Points on a hilly landscape, in no order, each with its height.
A ball rolls from a point to the lowest of its 2 nearest points, and stops where none of them is lower. Distance is the straight distance between rows; heights are no part of it.
<592> h=477: [ 34  -5  10   7   9   9  30  13   8 -10  -3 -12   2  35 -15  20  14  10
 -20  19  13   4 -20  20  -8 -19 -17   0 -38 -18  -6 -32]
<1219> h=374: [ -2 -14  -2  19   7  -1   6  -1   6 -18   0   4   4 -27 -26  11 -38  33
  23 -24  11   2  20 -36  -7 -30   5   1   6  -3  11  28]
<863> h=608: [ 12 -34 -15  -8  -4  20   7  -6   0 -17  13 -15  -8  23   1  18  34  -8
   9  19  19  -1  -9  -1  16  39 -28 -18 -23  15  -2 -39]
<567> h=527: [ -1  22  20  33   5 -16 -45 -33   4  -2  -5   8  15  -3 -23   8 -22   0
  -2   8 -13   6  -3 -31 -11 -24  17  28  17   3  -5  -8]
<674> h=341: [  2  -9  -1  25  -3 -15  -4  11  13 -25  10   5   9 -21 -19  21 -32  34
  34  -5   3  -4  10 -41  -7 -35   8  13  -3   9  -7  31]
<815> h=474: [-22  21  12  12 -38 -15 -25 -12  12  40 -14  10 -16 -44  -7  -4  -8   1
  15   9  -6   8  -4 -16   6  14  26  32  33  11 -20  15]
<212> h=316: [ -1  12  -6  30   0   9 -20  12 -18  -1  15 -18   4  18  15  10  -9  -8
 -15  14 -28  19 -10  13  -9 -27   2  -9 -25   5   6  13]
<1323> h=212: [ -5   2 -14 -14  -9   7 -13   8  -5   6 -12  -1  14   2  23  -2   7  -8
 -32   8  -9  -3  27  -5  -1   5 -24 -24  -6   3   9  -7]
<544> h=262: [ 23   2   2  -4 -17  -1  -9  24  -4  22 -15 -11  -8 -32  14 -11 -13 -18
 -14  -9  -4  -5  12   5  18 -15   6  -4   4 -13  13  11]
<182> h=524: [ 17 -32  -3 -34 -10   7  25   7  33 -27  12  20  14  26  14  18  30  22
  -9  15  10 -10   6  -9 -20  11 -13 -13 -26   1 -22 -30]
<1558> h=148: [-15  -3 -23   9 -16   6 -30  -6  10   2  -6   9   9   8  11  -5 -10 -16
 -14   5 -10  11  14   4   2  -7  -5 -19   6   4  -4  -4]
<1494> h=287: [  7 -16  25   5  17  13 -11 -11  16 -14  -1 -33  11  -6 -17  -7   8  37
 -21 -35  -6  -3  19 -52 -13 -27  -8  14  18 -41  18   0]
<1404> h=351: [ -3  11   3  24  -1  -7 -17  23   4   0  12 -24   0   9  -4   3  -8   2
 -12  28 -29  21 -15  -1 -17 -24  14  13 -45  14   5  20]
<1008> h=255: [-12 -37 -21  -2  10   8  20 -31  17 -13  17  31 -10  11  -6 -15 -26  18
  21  -6  22  -2   9   9  -7  17  -6 -11   3   3  -9 -11]
<702> h=400: [ 13 -30 -19  -4 -23   8  -4 -13  -4 -28  -9  -3 -12  32   0  -5   2 -10
  15  19  58  17 -17  69  13  58 -14  14 -18 -11  -5   3]
<1528> h=575: [  2 -10  -4 -17  26   6  40 -14  -4  -3  18  11 -10   3   3  -5  17  -9
  22 -11  -6 -31 -15  -7   9  12 -12 -20  19  14  -5 -29]
<495> h=398: [ 21  -5 -16  14 -25   9 -14  24  -8  10  -7 -12  -2  19  12 -11  -4 -30
 -11  18  -7   3 -15  47  11  -3   8   2 -22  -3  10  11]
<202> h=776: [-19 -15  -4  12 -22 -21 -43   8  18  -2 -28 -12  16 -10   4  -2  -5  -6
 -10  -6   3  34  17 -37  27  -4   0  14  29 -36  -7  23]
<850> h=191: [ 16   1  14 -22  26  16   8 -16   0  -2  17   4   3   5  10 -12  10  18
 -27 -18  -7 -20   1 -19 -24 -10 -21 -19   0   4  18 -32]
<1053> h=451: [ 43 -19  25  -8  22   7  49  15   7 -15   8  -7  -3  18  -7  19  16  19
 -15  -4   0 -12 -15  -9 -14 -28  -9   1 -31 -13   0 -20]
<142> h=553: [ 13 -17  10 -37  12   1  28  11  23 -25   4  18   4  34   5  20  42   8
   3  17  10 -16   1   0  -4  20 -20  -8 -16   0 -18 -39]
<1204> h=482: [ 14 -31 -32 -25 -16   6  32  17  23   1   7  10  -8 -11  15  22  33  20
   4   8  14  -6  15 -17  -2   6 -39 -33 -21  10 -23  -2]
<1011> h=320: [ 22 -16  -4 -21 -19  -8   2  18   4  30 -28   3 -18 -38   4 -21  -4 -12
   2 -11  11 -13  24  14  12   2   6  -1  10  -5   8  18]
<616> h=225: [ -9 -13  -1 -21   9  -5   4  14  44  18  -9  16 -10 -25   4  -7  22  20
   8 -15  10   0  42 -36 -22  -2 -12 -16  26 -11 -26  13]
<296> h=108: [ -3   8   3   1   6 -22 -16  12 -17  10 -13 -21   7 -42   6  19   4   1
   7 -16 -19  -4  17 -66  24 -19 -16   6  31  -9   2  18]
<597> h=645: [ 13 -33 -12  13  -4  18  -7 -13 -35  -9  21 -27 -17  24  -3  -1  20 -40
  15  10  31 -12 -22  29  36  41 -11 -10   3  10  20 -26]
<868> h=403: [-12  30  16 -12   5  -7 -21 -12  22   7 -14   8  24  14  -1  -6   7   1
 -57   6 -19   2  12 -21 -29   8  13   9  -3  -2   8 -14]
<1261> h=292: [-14  -1 -20   9 -20  -7 -19   9   0  13   2  18  -9   5   3 -14 -14 -22
  31   1 -12  16  -7  44   6  11  27  20   8  -2  -2  25]
<441> h=535: [ 10  -3  -5   5  -5  34  15  -2 -17  -8  20 -17   2  14  11  10   3  18
 -53  26   4  12 -15  -5 -21 -24 -18 -29 -37  -6   9  -5]
<1170> h=540: [  1  34   9  42   1  -2 -52 -40 -11  10 -15   4  14   4 -14  10 -23 -16
 -21   4  -9  17  -5 -17  -4 -20   6  19  29  -7   6  -4]
<724> h=263: [-14 -10  -1  -9   2  -9  -7  11  31  17 -14   2   7 -30  -5  -5  10  18
   4 -28  12  -1  34 -48  -2  -2  -4  -1  28 -16  -8  11]
<562> h=690: [ -2 -20  -9 -15 -14   7  -3 -21  10  38 -12  14 -17 -28   3 -20   2   1
  -9 -20  25 -13  23  -9   2  12 -24 -18  37 -10   4 -18]
<47> h=267: [-13   7  -5 -15  -1  -1  -2  20   4  -7 -15  -6  15 -11  21   7   8  12
 -31 -11 -21  -1  26 -34  -4 -13 -12 -16  -8   1   7   8]
<1010> h=176: [  3  16  20  27  34   3  20  23 -26  -1  18 -35 -11  27  -7   5  24 -22
   6  14 -21   7 -42  26   1 -12  20  15 -26   7   7   7]
<1497> h=230: [ -5 -21 -31  17 -43  14 -21   6  19  -1 -10  -5   1  -1  15  -5 -23  -9
 -32  11  10  12   7   8   6 -11   0 -18  -8 -12  -4  14]
<869> h=256: [ -9 -12 -19 -20  25  -6  23 -24 -13 -11  -8  10  -5   9 -14 -17 -16   8
  16  -9  32  -2  -8  46  13  33   6  -7 -11   0  -7  -8]
<935> h=354: [-32 -18 -28   4  13   6  25  23   3 -33   9  -4 -14  16   6   8  39 -16
  42   1  -3   4 -19  32   2   4   7   0  -5  15 -24   6]
<584> h=296: [-26 -13 -23  -5  18   5  25   1  -4 -40  -4  -4 -27  10 -12   2  32 -11
  48  -1  28  -9 -17  46   3  19  11   9   6  12 -23   6]
<1649> h=592: [ 10  10  14  24   3  18   1 -20 -28  35  11 -12 -10   4  -1 -20 -22 -20
 -20   0  -2  -6 -25  27   5 -14   6  -6  16 -13  22 -15]
<358> h=379: [-17  29   1   4  -5 -21 -44  14 -19 -21 -21   1  35 -11   1  30  -3  -5
   4  18 -24  18  19 -32   5 -15  -5  10  10  12   1  33]
<512> h=313: [-22  30   9 -20  -2  -9   7  20 -10 -28  -7  -2  17  -1  25   7  -7  15
 -32   2 -11   6  34 -46 -14 -11 -15  -2  -5   6  30  18]
<639> h=273: [ 20  -1  16  -7  11 -12  15  22  20   9 -14 -10 -10 -18 -19   0   5   7
  -3  -8 -18  -6   7 -16  -9 -15  11  13 -22   6   2   0]
<132> h=446: [  0  19  12   1  -7  -6   7 -21  19  38 -16  11   2   9 -10 -12  12 -15
 -29  -2  -8   0  -9  16  -2   9  15  10   8   3  -5 -23]
<1034> h=312: [ -5 -25  14  10 -11  -2   4   4  11 -16   4 -47  13 -16 -23  -7  -3  36
 -19 -24   1   9  15 -55   2 -18  -9  13   6 -44  13  26]
<853> h=280: [ -4 -18 -18   3   8   8  16  -9  12 -16   1   5  -7  34  -6  -9   4 -13
   5  10   7   1 -11  28  -1   9  -3  -4 -16   7  -8 -22]
<1414> h=409: [ 24  -5 -10  14  -7   6  22  26 -20  -6  -2 -23  -8  17   4   1   9 -18
   8   7  -2   6 -23  55  25  -4   2   1 -21   4   2  13]
<707> h=672: [ -2  -7  -4 -13 -17   4  -2 -36  -1  37 -15  10 -11 -24  -9 -33 -14   0
 -17 -19  33 -12  10  18   8  20  -5   3  30 -15  11 -14]
<1477> h=606: [ 11   2  10  23  10  16   0 -31 -27  28   9 -15  -6  32  -2 -28  -7 -26
 -28   7  13  -6 -32  38   2  11 -10  -1   4 -12  22 -23]
<632> h=360: [-16 -22 -16  -6 -12   4   4   9  25  13   3  26 -29   0  16 -11   9  -6
  33   8  11  20  12  29  -4  11 -16 -22   4   5 -32  19]
<158> h=357: [ 35   4   4   4  -5  -3  35  38  -8  -6 -15 -22  -8   5  -8  14  14  -4
  11  17   1  10 -20  41  16 -16   1  14 -35  -6   2   0]
<931> h=352: [ -3  14   3 -13  25 -28  20   2 -11   5  -6  -9  -5 -11 -19 -10 -14   8
  32  -8   5   0 -23  48  15  29  25  25 -22   8   6   7]
<1054> h=558: [  5 -21 -16 -20 -18   9   8  -5 -29  13  -1   8 -18   5  13 -25 -17 -20
  19  -7  28 -14  -3  47  22  37   3  -4   7  -3   2   5]
<502> h=286: [ 13  -5  -4 -27 -17  -7  13  21  13  35 -20  17 -30 -23  12 -17  21 -14
  23   0   8  -3  10  30   9  12  -2  -5  12  -1 -17  11]
<41> h=588: [ 10 -19  -9 -25  -6  -4  17   8  17  -5 -17  15 -21  16   0  15  37  -8
  21  23  18   7   0  39  17  21 -25   0 -11  -6 -23 -20]
<166> h=591: [ -7  -4  -5 -15  25  21  30 -23 -18 -25  32  -6  -3  15  11   4  28 -15
  18  -7   3 -33 -17 -14   4  27 -21 -27  14  18   5 -40]
<110> h=511: [ -5  13  17  28  16 -18 -22 -27  17   1  -2  16   0 -10 -30 -10 -38  11
   2  -7  -6   3   0 -17 -22  -1  21  41   6  -2   1   1]
<288> h=583: [  2 -11  -7 -29   2   8  12   2   1 -35  10  -1  10  33   9  18  42  -3
  -1  30   7  -1   1   0   4  40 -25 -17 -27  23 -10 -34]
<1119> h=144: [ -5  11  -7   2   6 -17 -23   7  -7  -1 -17   7  27 -35   6  25  10   2
  25 -14  -1  11  25 -65   8 -17 -11  -1  44   7 -10  21]
<711> h=484: [ 32 -18  11 -19  -8   8  37  18  21 -29  11   5  14  19   8  15  21  32
 -23   2   4 -17  -4 -15 -23 -12  -9 -16 -32 -10  -7 -23]
<125> h=569: [  9  -7 -17   2 -22  17   6  10 -15  -4  17 -20  -4  -9  25  12   4   8
 -45  12  -2   6  -1 -15  -7 -25 -31 -42 -27  -5  14   2]
<464> h=309: [ 44   2  21  -9  12 -17  33  27   5  10 -15 -17 -16  -9 -17  14   6  12
 -11   5  -5   3  -9  13   8 -15  -2  16 -39   2   8  -1]
<631> h=653: [ 18  -4  16 -29  -9 -13  18 -27   0  39 -26  12  -5 -16 -19 -14  -4   5
 -23 -13  29 -11  -6  30  14  22   6  11   8 -15   6 -17]
<1292> h=337: [ -2 -11  -6 -11  14  -4  17  14  26  -6   7  20   6   2  14  -1   6   6
  10 -12 -15 -16  12 -18 -11  -4   0 -14 -11   9 -18  -4]
<563> h=632: [ -5  22  21  -6  31  12  14 -15 -26 -13  35  18  15  24  18   9  -5  -1
   5  -7 -30 -17 -10 -18 -18 -17   0 -19  11  12  12 -19]
<1586> h=443: [  9  -2  -2   5  19 -12  -9   0 -24   7   4  -9  13 -21  -2  -4 -47  25
  -2 -14  15   9  -7  40   5  11  23  -1 -35  -6  11  26]
<304> h=415: [-31  20  -7  12   9  -1  -8  19 -11 -15  25  -7  15  30   5   8  21 -15
  18  10 -43  10 -18  18  -9  -1  19   5 -16  27  -3  12]
<915> h=462: [-15  35  -8   0 -17  -2 -41 -23 -35   3 -20  31  39  -9  11  21  11 -14
  -1   4   2   9  21 -27   7 -11  -8 -21  56  10  -9  12]
<829> h=430: [-23  29  -8  -2   9   4  -8   7 -22  -9  16  10  14  31  13   8  -4  -7
  -1   4 -37   5   6   4  -6  -2   1  -4  -3  25   0   5]
<557> h=620: [-13  12   5   1  34  16   7 -23 -19 -16  37   9   6  39   7  -5  -2 -17
  11   3 -17 -14 -17   0 -11  -4   5 -14   9   8  -6 -28]
<289> h=428: [  0   7  14  20 -16 -25 -41  10 -18   8 -13 -18  -5 -43 -12   6 -30  -3
  26  11  -2  -4  10 -25  21 -12  10  31  21   5   3  30]
<1487> h=423: [ -6 -30 -31 -12 -12   9  12  15  24   7   2  13 -16  -8  19  -2  10  15
  15   6  21   9  21   3 -10   7 -27 -31  -3   9 -26   6]
<1121> h=233: [ 20  19  31 -12  40  -2  31  28 -13  -5  12 -21   8  21  12  18  21   2
  -5  18 -32  -5 -20  -5 -14 -12   3   3 -45  14   4   3]
<1315> h=236: [ -8  -6 -18  20  -5  -7 -10  12   4  -3   0   8  -6  -4  -9 -10 -31   3
  25   2 -12  20  -9  30   4  -6  20  15 -16  10   7  24]
<1295> h=376: [ -5 -13 -20  14  -8   5  19  15  21 -11  13  14   1  -3   6   5 -14  11
  13  -3 -12  -2   0 -13  -6 -15   1 -21 -11   9 -14   2]
<457> h=304: [-26 -25 -29   6   2   5   6 -13  14  -5  12  27 -23  12  -2 -10  -9  -4
  35   2  14  15   5  28  -2  16  -6 -13  11  14 -24   3]
<919> h=797: [ -9   3  -3  28 -13 -19 -46 -14  24   2 -31   9   0 -15 -12  -8 -20  -5
  -4 -10  13  23  17 -18  10   0  13  27  30 -19  -8  15]
<152> h=556: [  3  27  15  38 -22   4 -36 -35 -20  34 -12   3   7 -15  -9  -3 -29 -19
 -13 -10  -2  -1 -17  -8  11  -8  20  21  43  -4  10  -2]
<670> h=246: [  7 -17  -2   6  12  16   3 -22  16 -11   5   7   2  26   0  -9  -5  -1
 -25   6   5  -3  -7   6  -8   0 -19 -11 -21   5   3 -34]
<29> h=504: [ 18   2  -2   8   7  15  22  14 -13 -17   9 -17   7  37   8  11  17   7
 -30  26 -10   8 -18  14 -10 -12 -10 -15 -42   2  -4 -16]
<311> h=664: [ 15   0  20  14  22  12  -5   6  -4 -19  30   3   8  -6   7  22 -21  20
   2  -5 -22  -5  -1 -45 -21 -42   2  -8  -2   4   6  17]
<1398> h=221: [ -5   5   0 -14 -14 -10  17  12  21  50  -7  24 -29 -38  16 -11  18 -12
  29  -3   7   5  22   8  -1   5  -4 -14  39   0 -26  24]
<1447> h=678: [ 19  -6  40  17  24   8 -12  -2  -7  -9  25 -11  -7  -8  -5  11 -32  31
   7  -3 -12  -5   4 -46 -24 -43  17  14  -7  -2  12  15]
<675> h=317: [  3 -18 -26  10 -31   2   6  10  32  -6 -13   2  -4  -8  -4  -7 -12  15
 -27  11  17  14  -1  17  -8 -12   0  -2 -31  -8  -7   5]
<462> h=260: [  3  20 -13  15 -25  12 -25  30 -27   3   1 -20   9  -4  26  13  -8 -12
 -19   7 -33   7  11  -1   9 -20   0 -13  -5   2  14  21]
<1563> h=384: [ -6  21  16   0  19 -23  29  -1  -5   2   2 -13 -12  -2 -29  -8   6 -18
  30   5   2 -13 -39  31   7  12  36  25 -12  14   1   5]
<1341> h=436: [ -8  27   6 -16 -45   7 -21  12   2  49 -17   8   0 -29  26  -8  12 -29
  -9  -5  -9 -11   7 -13  10  18  16  -5  36 -10  -9  14]
<840> h=342: [-15  18  -9   5 -33   0 -23  13  -4  31   6  10  -4   0  15  -7   6 -32
  20   5 -38   7 -15  25   8   8  24  18  20  12 -13  24]
<1069> h=151: [ -7   5  15  33  29   5   7  15 -13  -1  28 -25 -12  39  -6   0  -4 -11
  12  12 -23  14 -37  16 -11 -23  24  11 -31  11   2  15]
<1250> h=543: [-23  11  10 -12   6 -11  25 -12  26  12   0  22 -15  -1 -16 -12  16 -14
  26   2  -9   1 -19   9  -4  16  25  12  16   5 -21  -4]
<1290> h=733: [-12 -24 -26   3 -25  19 -36  -6  -4   1   0  -1  10 -18  22   1  -8  -1
 -12  -9  16  -4  23 -27  14  -7 -38 -27  30 -15   6  -2]
<1365> h=171: [-20  10   0 -16  -3 -14   2  17  33  37  -5  16 -19 -32   9  -3  28   2
  22  -2  -5  10  26 -19 -10   3  -1 -14  29   2 -28  22]
<966> h=195: [  8  10  -4   6 -27   3 -30  34 -17  19 -11 -22   7 -24  25   2 -13 -26
  -6  -2 -21   2  10 -15  20 -23   2  -8  12  -8  10  30]
<204> h=469: [ 18 -31 -14 -14  -3   0   7 -25   6 -14 -11   6 -15  32 -17  -3   6  -4
  10  16  47   9  -4  45  19  49 -25   9 -14  -5  -1 -27]
<692> h=358: [-10  21  20 -20   2   9  11   4 -23 -29  16  11   9  22  24  -6 -11  17
 -30   5 -10   1  28 -27 -21 -12 -22  -9  -4  13  34   0]
<712> h=310: [-15  13  -9 -21  30 -20  19 -24 -11  -3  -6   9  -1 -12 -11 -10  -9   3
  25 -19  19   4 -18  58  12  40  31  11 -10  -6 -11   5]
<713> h=396: [-27  31   4 -12   0   3  -6  -6 -23 -25  16  25  21  33  12   1 -11  -1
 -17   9 -20  -1  27 -12 -18  -5 -11 -13  -1  21  16   3]
<1133> h=329: [-12  23 -12  12 -17 -13 -44  23  -6 -12  -2  -4  21  -7  17  26 -14  -9
  -5  19 -30  16  12 -15   8 -23   2  -2 -13  17   5  33]
<1029> h=372: [  4  -3  16  27   5  -9  -7  19  -7  -2  -1 -34 -11 -30 -19  -1 -38  23
 -17   6   5  14   0 -15   3 -29   7  11 -21  -6  13  31]
<1472> h=397: [-31   3 -13  19  17   0   8  16   0 -36  22 -13   0  39   4   2  27 -21
  27  -1 -26  -3 -31  26  -7   0  21  12 -13  15 -14   4]
<800> h=137: [  0   8   8   5  -8 -17 -25  24 -12  11  -9 -38   3 -37  11  12  -3  -8
 -11  -8 -18  -1  13 -43  25 -20  -4   4  17 -12  13  18]
<153> h=387: [ -2  18   6  -9 -43  10  -4  10  -5  47 -11  13  -8 -21  14 -12   2 -30
  11  -4  -7  -4 -15  21  14  12  29  13  28   6 -14  22]
<949> h=80: [ -3  26  21  -8  18 -15 -16  -5 -18   0  -5 -17  23 -32  10  17   9  13
 -11 -24 -24  -7  15 -70   6 -17 -23   0  34 -15  16   8]
<1521> h=605: [-23   6   4  -5  25  23  15 -33 -19 -34  31  -5   5  32   4   2  23 -26
  10   1   4 -31 -28  -9 -12  24   9 -15  17  12  -1 -41]
<774> h=244: [  3   4  22  -7  17  18 -14 -12  -9 -20  14   5  24  -9   9   9   0  37
  -8 -35  -8 -13  16 -58 -12 -41 -23 -11  30 -18  21  -1]
<120> h=708: [ -9 -15 -16 -12 -14  13 -35 -29  -3  21  -1   5  -2 -20  13 -20   3  -1
 -20 -11  13  -7  22 -28   8   9 -33 -23  41  -6  12 -27]
<1556> h=434: [ -6 -28 -22  -7   3   1   0 -13   4  -4  -5   8  -1 -21 -13 -15 -40  34
  -9 -33  36   1  29   8   6   5  -6 -12   1 -12  10   9]
<7> h=559: [-11   7   4 -14  23  -2  33 -12  14   3   5   9 -11   7  -3  -7  20 -11
  17  -1 -10 -17 -15   1   0   8  16  -2   7   8 -15 -25]
<1223> h=507: [  8 -13 -13 -10  -2   6   5  -9 -29  10   1   1  -7 -17   2 -26 -39   7
   6 -15  24  -9   7  40  18  21   3 -16   0  -8  12  11]
<60> h=406: [ 16  -3   3  12   9  -5   5  12 -24  -1  -2 -18  -9 -26 -11  -6 -46  24
  -9 -14   9   5   0  16   6 -16  14  -2 -27  -7  21  22]
<885> h=264: [ 21  21  31 -16  35 -14  26  15   8   3  14  -6   3   2   8   5  20  -1
  14   0 -34 -20 -12 -17 -16  -3  21   9 -22  19  -5 -14]
<1310> h=402: [ -3 -20  -7   3  15  -2  18  -7  -1 -10   1  13   2 -27 -21  -4 -43  45
   8 -39  20  -3  29 -18  -8  -8   1  -6   0  -9  11  15]
<1185> h=550: [ 18 -32 -11 -23 -21   5  22   7  21 -16  -2  10 -27  18 -12  33  30   2
  25  29  39  19   0  26  21  36 -36   2 -14 -10 -21 -24]
<1169> h=323: [  4 -25 -19   5  -6   5  38   8  18 -30   6   9  -5  16  -6  -2   6   4
  16  14  15   3 -16  23   3   5  -1  -9 -29   9 -17 -11]
<658> h=426: [ -9  40  19  -5   8  -8  -1 -14   5  33  -4   3  23  19   5  -6  13  -9
 -41  10 -25   0 -11  -3 -22   9  20   7  -8   9   2 -23]
<332> h=404: [  1   2  12  28   1 -28 -36  10 -13  -6  -6 -26 -16 -35 -21   7 -40  11
  16  16   2   2   7 -14   5 -17   3  30  -2   0   8  28]
<859> h=421: [-19  48  -2   1  -8 -12 -36  -8 -36 -13 -20  14  35  -6   6  17  -3 -12
  -7   9 -12   9  30 -32  11  -8 -13  -5  32  13   9  24]
<387> h=572: [  4  27   8  36 -16   4 -14 -34 -30  30   6   4   1   6 -10 -18 -37 -25
  -2  -8  -5  -5 -20  20  13  -8  20  14  32  -5  15   5]
<447> h=497: [-14  14  10  -9 -22 -26 -12  -3  22  37 -11  18 -25 -42  -6 -14  -9   3
  26   6  -2   9   3   9   2  24  26  27  18  10 -17  25]
<552> h=303: [ -3 -12 -22   0  -5   6  -7  -1  -6 -39 -17 -10 -20  38 -10   6  28 -25
  19  16  53   6 -25  73   9  41  -1  29   4 -16  -9  -7]
<321> h=429: [ 32  -1  43  -4  42 -14  42  10  10 -15   3  -3  -2  23 -22   9  21  12
   5   3   1 -14 -19   2  -6 -13  13  16 -24 -13   6 -29]
<718> h=467: [  3  11  -4  17  -3  -4 -18 -32  15  27 -16   6  -1   1  -8 -23 -16  -9
 -31  -4   2   5  -4   4  -4   1   9  18  16 -14   4 -16]
<183> h=464: [ 10 -24 -10  -3   5   7  -5 -21 -18   1  -9  -4   6 -21  -5 -15 -42  27
 -20 -29  34   6  13  28   7  10 -11 -12 -13 -16  17   0]
<845> h=179: [-11  15 -11   3   5  -2 -13  -9  -3   7  -6  22  17 -22  -2  13   0   2
  19 -20 -10  -7  21 -43   1 -23 -10 -12  42  14 -10   3]
<946> h=268: [ -1  -6  35  -4  14  18 -15  -7   9 -18  16 -11  27  -2   5   5   6  43
 -20 -31 -11  -9  21 -60 -19 -27  -6  10  18 -25  19   7]
<240> h=297: [ -5  13  10 -28  16 -14  16  26  18  -9   6  15  12   7  13   9  30   3
   3   2 -33 -10   2 -16 -11   6  17  -1 -26  23  -9  -6]
<1382> h=407: [ 11  15  31   1  37 -17  33  -3  10  -8  -4  -8  -3  17 -31  -8   8 -10
  18   5   3 -11 -30  19   1   6  28  23 -17  -2   0 -18]
<1366> h=377: [ -3 -19 -35  13 -14   7  39   6  15 -20  20  12  -8  -2   0  -3 -14  22
  20   2   5   3 -11   8  -1 -10   4 -16 -26   9 -17   7]
<1127> h=340: [  1 -12  12  23  -7  -1   3  14   5 -12  10 -32  -4 -21 -18  16 -17  34
 -16 -13  -1  10  -1 -50  -5 -37  -1   5 -12 -24  10  31]
<1073> h=386: [ -3  19  -3  14   4 -15  -8  36  -7   0  15 -28   0  11   6  10  17 -12
  16  23 -49   7 -23  17  -8  -8  12   9 -39  25   0  16]
<1624> h=218: [ 12  -5  21 -23  16   9  10  -6  15   4  10   7   7  -9   7  -6  15  28
 -17 -40 -16 -34  21 -38 -25 -14 -10  -8  13  -9  15 -23]
<816> h=600: [  8   5   5 -28 -23   7  19 -15 -28  20  -7  10 -12   2   1 -24  -1 -25
  16  -3  33 -16 -16  51  22  37  11   8  16  -9  -2  10]
<1116> h=207: [  1 -34 -17 -10  18   3  17 -33 -10 -19   7   7  -7   5 -13 -14 -31  20
   8 -10  42  -5   5  26   3  37 -13 -12 -14   0   5 -18]
<467> h=628: [ 13 -27  -8   3  -3  25   1  -8 -21 -16  20 -30  -1  21 -15  19  48 -36
  12  14  34   0  -6   4  27  54 -19 -15  -3  12  17 -39]
<43> h=293: [ -5   3  -8  29  -9 -12 -12  14   6 -15   8   8  -2 -13 -14  11 -34  13
  35  10 -15   7  -4 -11  -2 -28  13  12 -15  19   0  28]
<96> h=496: [-20  17 -22  -4 -16   8 -46 -33 -24   9  -6  28  26 -10  15  12   3 -10
  -6   5  11  -2  21 -26   4   1 -31 -24  52   3   0  -1]
<287> h=326: [  3 -11 -27  12 -45  13 -24  21   9  -1  -7  -4  -3  10  26 -12 -13 -24
  -9  14   1  12  -7  38   5  -2   2  -4 -15  -8  -2  24]
<421> h=508: [ 20 -45 -20  -6 -11   2  29 -18  16 -24   7   9 -13  23 -23  13  13  17
  13  25  49   9  -4  16  18  36 -30   6 -27  -5  -9 -30]
<45> h=245: [ 22 -10  23  -7  18  -5  15  10  23   0  -4  -8   0 -10 -10  -3  11  24
 -18 -23 -14 -23  15 -31 -27 -14   7   7  -6 -10   7 -10]
<165> h=494: [-21  41   9   1 -28  11 -28 -27   2  41 -13  13  19  -3  17  -3  -1 -17
 -34   3 -13   5  -1  -7  -3  15  19   1  31   0  -9 -11]
<1587> h=219: [ 16 -23  11  -4  11  21  -7 -23  10  -3  14  -6   1  19  -3 -12  -2  13
 -43  -7   8  -7   1 -15 -26 -12 -29 -16 -13  -7  15 -32]
<395> h=227: [-18   1 -15   9  11  15   5   4  -6 -48 -17  -7 -23  23 -21  10  41 -25
  28   3  45 -14 -28  53  -5  22   9  33   6   2 -11 -11]
<431> h=622: [ 13 -13   3  26   8  18  -5 -31 -35  -3  20 -27 -13  40  -2 -18   6 -37
  -8   7  28  -9 -27  42  10  28 -12  -3   1  -7  19 -23]
<1240> h=489: [  4   0  -3  20   6 -14 -14 -14  25   4 -15   2  -2   1 -20 -23 -36   8
 -20  -7   2  11   5   8 -11  -3  14  20  -5  -7   9  -4]
<197> h=184: [ -4   6  -1  35  13  -6   9   8   4  -9   9  -8  -8  23 -12  -8 -17  -6
  16   7 -15  17 -31  33  -6  -6  20  17 -27  10   5   5]
<532> h=633: [ 15   3  12 -37 -10  -3  30 -27 -21  27 -17  14  -9 -10 -15 -11  -1  -6
   5 -12  41 -14 -10  50  21  36   8   2  17 -14  -5 -12]
<1070> h=452: [ -3  19  12  12 -32 -20 -36  -5 -13  24 -23   1  -1 -42  -1   4 -16  -5
  18   2   2   0   7 -26  19   1  19  29  40   1  -5  20]
<1217> h=468: [ -6  19   6  -8 -27   1 -18  -4   1  42 -20   1   4 -29  13  -8  11 -15
 -32  -2  -9  -2   5 -16   3   5   7  -1  30  -8  -1  -8]
<221> h=523: [-28  11  11  -9   2 -23  14  -7  33  32  -5  32 -28 -23 -18 -15   4   5
  43   0 -10   8   0   9  -5  16  19  15  16  13 -26  12]
<469> h=619: [ 11  -1  -7 -22  -2  -9  18  19  17  11 -19   7  -7  14  -2  12  38 -16
   8  19 -11   5  -5  31  12   4  -7  11 -17  -2 -12 -18]
<737> h=335: [ -2   8  10 -29   4 -10   4  24  32 -21  -3  17  23  23  11   4  15  16
 -17  11 -24  -1  14 -14 -30   6  18   3 -30  12  -4  -5]
<1478> h=757: [-15 -20 -14   9 -21   2 -36   6   7   2 -22  -9  16  -8  11   5  -5  -7
 -23 -12   4  15  17 -31  22 -10 -15  -9  31 -29   2   1]
<1182> h=216: [  0   6   0   3  12  13 -15 -13  -3 -11   3   6  20 -17   4  10  -8  18
   4 -20  -1  -5  17 -46  -1 -33 -35 -23  36  -5  13  -3]
<910> h=646: [  5  20  23   7  24   0 -10  -7 -10  -7  22  15  13   4   0  13 -18   6
  14  -5 -37 -10   4 -32 -14 -20  11   1   9   8  -2  -7]
<336> h=205: [  5  32  26   0  32  -2  13  22 -27  20  11 -27   1  19   3   8  22 -14
 -16  25 -29   4 -23   9  -9  -7   8   2 -33  13   9   1]
<461> h=373: [-16  10  10 -24   3  -7 -16  14  29 -13 -13  13  28  19   6  -9  14  12
 -41   5 -15   4  32 -21 -35   6  14   7 -16  -1   2  -7]

Where does a ball stop that starts at each point below?
<1034> | <949>
<1414> | <850>
<387> | <1069>
<41> | <395>
<711> | <1116>
<658> | <1069>
<29> | <1116>
<829> | <1558>
